A landscape with many valleys, sampled at points; each row gives a point and its height.
From any point a ball takes the steepest step (drop divided by distance) to one of its 2 nearest points. It stops when none of these is lower. Distance is the straight distance between rows; heights are no part of it.
K_496: [-30  23  34 -24  -6 -26  -6  31  -6  -4  -1 -14  15   7  -3  25  22  27
  -1  -2]  (h 52.3)
K_340: [-20 -19   7 -11  40  -7  -9  13  11 -19 -35 -41  22  -2 -26  -3 -29  29
 -41  -1]  (h 40.4)
K_42: [ -1   1  26 -38 -44 -37  17 -24   0  12  16  43  -4  15 -14   5  19  12
   8 -20]  (h 39.8)
K_267: [ 10  28  35 -61  -6  -3  24 -24  18 -10  -8   9 -10   9 -13   8  27  34
  25 -29]  (h 91.0)
K_596: [ 14  17 -14 -34  -2   5  20  11  -8 -38   0  26  -8 -15  17  20 -13  16
   5 -29]  (h 36.2)
K_92: [  5   5  25   1 -15 -16 -15 -11 -11  -2  -7  -3  22 -19 -14  -9  14  -4
   9   5]  (h 38.3)
K_605: [ 32 -22  -9  11 -40  -6  -5  32 -24   6   8  52 -21 -15 -16 -21  -9  -5
  13 -18]  (h 47.6)
K_301: [-33 -11  -4 -16  22 -34   3  28 -22 -30 -24   1  19  11   8  15  -1 -16
 -43 -13]  (h 34.7)
K_946: [-10   2   0   3  24  21  12  -8  38  22 -13  28 -20 -36  25  15  16  -5
  11  -5]  (h 88.2)
K_213: [  3 -10 -46  15   0  36 -14 -21  -7  22  45 -19  -9   6  22   5 -19  10
   3   5]  (h 46.7)
K_731: [ -9 -35 -15  14  19 -17  -7  15  -5 -24 -16 -17  39  -5  18 -17  33 -16
 -30  32]  (h 18.8)
K_242: [  6 -42 -17  -2   5  16  -6 -13  36  -9 -10  49  -3  19  23 -12  26  -1
  29  -8]  (h 42.7)
K_307: [-41  10  -2 -11  38  12 -17  10  -1 -25 -26 -45  15  -4 -36   8  -6  26
 -16  26]  (h 45.5)
K_409: [  4   0  -7 -31 -10   2 -13 -35  19 -18  -9  -6  -7  29 -18  19  -2  19
  21  14]  (h 91.9)
K_707: [ 31 -14 -17  -7  -5  19   6  -2  28 -31  -2  39  -5 -11  12  18   9  17
  19 -13]  (h 39.7)
K_370: [-34  20  -4 -15  25   1  -8  20 -29 -17  -2 -19  46   4   3  36 -35  20
 -10 -32]  (h 69.9)
K_688: [ 15   9 -30  23  17  14  -3 -30  25  32  16 -24   9   5  34  -9 -17   1
   3  27]  (h 37.2)
K_257: [ 33 -24 -17  36 -35   8   2  -1 -26  13  24 -10  -9  -2  -3  -8 -38 -33
  -1 -10]  (h 53.0)
K_620: [-30 -27  25  13 -10   9  -8 -31  13  31   9   8  -5   0   5 -23  39 -19
   4  -3]  (h 32.0)
K_346: [-52   9 -15 -20  16  15  12 -23  15  -7 -21  -5 -16 -18 -19  26   9  -6
  -5  32]  (h 49.4)
K_198: [  5 -30 -41  -2  22  12  31   9   6 -10  -7 -22  -5 -31  12  11 -19  -7
 -35  -9]  (h 19.3)
K_871: [ 49 -14 -54  12  13  37  38  13   5 -13   7  -5 -18 -37  12  -6  -5  -2
  -8  -3]  (h 30.0)
K_157: [ -6  30  15  -6 -47  14  23   3 -14   9   1  -3 -16 -14 -34 -20 -22  11
  29   6]  (h 27.1)
K_316: [ 37  13 -32  27   9  25  15   3  -9  -5  16 -13 -10 -23  14 -21  19  -9
   1  26]  (h 41.2)
K_445: [-26  -4  37 -18 -12 -28 -31  -8 -11  -7   6 -11  44   4 -15  22  41  13
  -1   1]  (h 45.1)
K_580: [ 17 -16  -7  21 -35  -5  29  41  -7 -12   9   6  28 -36  26   6  10 -10
  -4   2]  (h 36.8)
K_247: [ 20   3 -30  -8  14  -8 -17 -31  26  20 -15  -2  26   9  13 -14 -41  16
  10  16]  (h 25.7)
K_548: [ -8  24  28 -13  20 -63  -5  35   8  10 -31   3   7  15  22  19 -12  -4
 -31  -7]  (h 61.0)
K_183: [-36 -16 -24 -20  34  -8 -35  -6 -26   2  -9  17  40 -16  -1  -3  10   5
 -12  -5]  (h 73.7)
K_624: [-19  43  24 -13  -8   0  15   0 -12   0 -20  -3   0 -29 -13 -13   5  -5
  20   8]  (h 32.1)
K_691: [ -2 -28   3  25 -29  50   8 -10  10 -13  22  16 -34   0 -39 -11  30  -5
  21  17]  (h 40.2)
K_682: [-16  14  27  -4 -14  17  27  -7  27  34   8  41 -12 -20  21   3  13   2
  26 -36]  (h 89.3)
K_214: [ 22  -1  40  36 -37   0  24 -19  34  14  11   6 -23  51   6 -36   5 -24
   9  12]  (h 83.2)
K_277: [  2  17  30  -1  -7 -48 -12  24  -6  20 -15 -11 -30  20  19   9 -17 -24
 -14 -10]  (h 74.3)
K_685: [-17  -8 -24  -4  45 -28 -51  18  -3   0 -13   5  32   7   0   3  18  25
 -23  29]  (h 76.0)
K_770: [-16  -4 -10  23  13  22  -1   7  -4   4  13 -54  38 -14  32 -17  -6  -1
  -3  14]  (h 38.5)
K_357: [ 29 -54 -16  48 -26  37  -4  16  12   6  18  14 -30  -1 -27 -11   8 -12
  10  16]  (h 38.7)
K_800: [  6   4 -11   9  30  -7 -17 -13  19  16  -2  18  17 -20  31  26  21  -3
   1   5]  (h 86.4)
K_587: [ 20  -6 -21  24  -6   2  -2  34 -36   8   8   0 -40 -15   5  10 -17 -40
   2 -12]  (h 55.7)
K_595: [ -4  -5   5 -15 -15 -15 -14  45  -6  14  -3  39 -37  -9   1   5   2  10
  17 -22]  (h 51.8)
K_395: [ 18   6  20   1 -17   1   2 -21  18  10 -12  21   9  33  22 -23 -12 -23
  44 -18]  (h 50.0)
K_632: [ 30  26  14  -4 -32 -22 -10 -23  -6  21  15  44 -29  19 -23   6   1  -3
  19  -8]  (h 38.6)
K_9: [-25  19  -1   0  42 -25  28  42 -25 -47 -23   2  42 -10 -20  13  -4  11
 -56 -14]  (h 49.3)
K_859: [  5  26  43 -26 -19   6  16   3  10  12   0  37 -23 -15 -16 -13  27  17
  39 -34]  (h 90.2)
K_899: [  6   5  18   9  -4  23 -15  -9 -13   0  11 -56   9  -2   2 -37 -18   5
  14  -3]  (h 43.5)
K_862: [  2 -12 -14 -21  15 -22  -5 -14  19  -3 -25 -10  21   3   3   0 -44  18
 -26   3]  (h 32.4)
K_819: [-30  14 -39 -25  16  19  13 -21  -6  -5  -5  -7 -14 -15 -13 -20  -2   9
 -15  44]  (h 50.8)
K_82: [-63  22  10 -44  21  16   9 -14   1  -8 -14 -33  -7  -1 -32   7  10  23
  -3  11]  (h 47.9)
K_109: [ 25   1 -32 -21  41  -2   8  18   5 -23  -5  15  19 -19  33  12 -25  31
 -21 -26]  (h 26.5)
K_485: [-40  32   6   1  58 -16   9  22 -23 -21 -17  -2  53   3 -32  32 -16  34
 -38 -30]  (h 61.8)
K_30: [  0  21 -16  13  64 -19 -15   0   0  23 -21  -3   1 -10  35   6  11 -31
 -22   5]  (h 81.6)
K_676: [ 20 -16  12  47 -27   3  35  -1  14  34  10  13 -15  13   7 -53 -10 -35
   0  10]  (h 84.6)
K_135: [-23  47  11 -12   7  -2  17  43 -25 -19 -22 -22  10 -30 -22   2 -15  13
   0  12]  (h 39.1)
K_252: [-44  -7 -12 -25  25  11 -15 -13 -20   2   0  -2  35 -11   9  21 -16  -1
  -1 -39]  (h 72.6)
K_398: [ 25 -35  19  17 -38  25 -15  -9  11  -4  39  15  -9  42 -13  -2  16   6
  29 -18]  (h 58.2)
K_160: [ 59   7 -23  22   7 -10  -2 -31   6  21  -2  22 -20  -4  -1 -20 -12 -16
  -4  17]  (h 35.6)
K_186: [  9 -34 -18  26 -21  14 -10  -2  -8  16  31 -37   1  -8   4  22 -36  -3
 -14  -8]  (h 51.0)
K_258: [ 19  12  27  20 -17 -23 -11  -1   7  13   6 -10 -28  33  15  -6   2 -18
   6  13]  (h 79.7)
K_784: [  6  19  28 -60  -8 -13   3 -16  14 -25  -2 -28   3  39 -19  22  11  41
  14  -7]  (h 91.5)
K_647: [ 22   4   2  24  -7  32  13  -7  -3  -2  22  14 -37 -22  -3  -8  23  -7
   3   2]  (h 43.4)
K_673: [-19  33   1   4   3  10 -14 -32  -1   6   4 -49   4  27  12  15 -10 -18
  17  29]  (h 54.8)
K_102: [ 13  10  21  -2   4   4  -5 -19  -6   9  -3  -9   1   8  22 -40 -25 -13
  15 -28]  (h 46.6)
K_759: [  4 -10  23 -35 -34  16 -13   3  -2 -18  11 -20  11  11 -13  23 -18  38
  35 -38]  (h 62.3)
K_210: [ 49 -23 -15  43  -4  24  -7  -1  32  20   6  40 -21  22 -18 -35  13   0
  24  32]  (h 34.9)
K_427: [ 23 -39  -1  28  11  28   2 -22  20 -14 -19 -20 -23  -5   3 -16   5 -40
   7   1]  (h 44.6)
K_23: [ 45 -17 -20  20  24  13 -22 -33   2   3  -9 -17  -7 -15  -9  10 -19 -16
  -1   3]  (h 41.8)
K_253: [-34  32  -7 -32   9 -43 -18  12 -49 -13   7  15  -7  27 -11  18  28  -2
 -32  14]  (h 88.0)
K_975: [-38  50  36 -16  14 -21   6  50 -25 -24 -18 -15  18  -3 -40  37  14  32
 -11   5]  (h 50.1)
K_259: [-13  23   0  -5  51 -36 -10  -1  22   3 -29 -14  18  31  37  19  -6 -12
 -18   9]  (h 75.0)
K_235: [-31  -3  -6  20  11   0   0  25 -19 -16   5 -44  48 -15   5   5   1   0
 -34  26]  (h 30.5)
K_872: [-45  36  -6 -13  43 -32 -17  27 -12  10  -4  12 -13  16   1  17  27   8
 -34  26]  (h 83.6)
K_795: [ -9   2   8  13 -36 -11  33  38   0   6   4 -14  -6 -25  11  -2  -8  -3
 -19  18]  (h 29.5)
K_361: [  4  -8   4  46 -19  33  48 -10  24  47  29  37 -23  -9   9 -23   0 -29
   4  -8]  (h 85.3)
K_875: [ 17   5 -24 -11   9 -11   0  49 -17   5 -21  26 -37 -28   2  13 -24 -11
   0 -12]  (h 55.4)
K_747: [  8  -3  23  23 -60   8  26   0   5  -1  13 -15  -3 -24 -25 -11 -12   3
   3  16]  (h 24.2)
K_631: [ 44  -8 -23  10 -15  -6  16  15 -11  -5   1  35  20 -43   3  -9  -5  -1
   4  -7]  (h 43.1)
K_920: [-32  -8  18  -7 -44  -8  22 -29  -3  14  15  22  -4   6  -6 -23  24 -12
   3   7]  (h 34.8)
K_283: [ -8 -13 -12  -6   1 -18  -6  -4  12   1 -21  31   4  29  29 -18   9 -26
  31   5]  (h 45.9)
K_752: [ -5 -30  -9  -5  -2  -4  13  -4 -10 -38  -7 -16  13  -5  11  19 -18 -24
 -27 -14]  (h 25.8)
K_652: [ -9  -8   5 -29 -18  22  -9 -49   9   2  12 -14 -28   4 -53   9   0  30
   9  10]  (h 92.1)
K_300: [-10  32  20 -13  -5  20 -11 -11 -26  -6  23 -60  16  24   9   0 -14  14
  19 -12]  (h 48.2)
K_526: [ 20 -25  24 -17 -29   4 -24 -18 -12 -28  14  -5  14  31  -4  12  14   2
  36 -36]  (h 60.7)
K_290: [-19   4  -4 -16  24 -30 -49   6   2   5  -2  -4 -21  33  -3  -5  36  21
 -18  40]  (h 78.9)
K_129: [-19 -45 -10  24  13   6 -14  -9  12  11  13 -13   3  -1  28 -18  41 -18
 -18  21]  (h 27.6)
K_268: [ 58   8  -1  32 -23  -3  -8  -6  -5  16  12  30 -26  19 -30 -26 -16 -10
  18  11]  (h 25.4)
K_694: [ 31 -36   7  34 -30  18  -2 -12  -2  10  36  16 -24  27   2   6 -13 -22
   2 -36]  (h 55.5)

Where does a ball stop that starts at each point below?
K_252: K_198
K_875: K_747
K_759: K_247
K_267: K_548
K_346: K_247
K_361: K_268
K_652: K_247
K_819: K_247

Call two points neighbours if one is among the 2 nearest of the other. Go from one point of each pair to the other, from neighbour to neighbour, staying as low as possible. Name the highest point that can't be avoided.
K_548, K_899: K_361
K_247, K_747: K_587
K_198, K_268: K_647
K_731, K_268: K_42
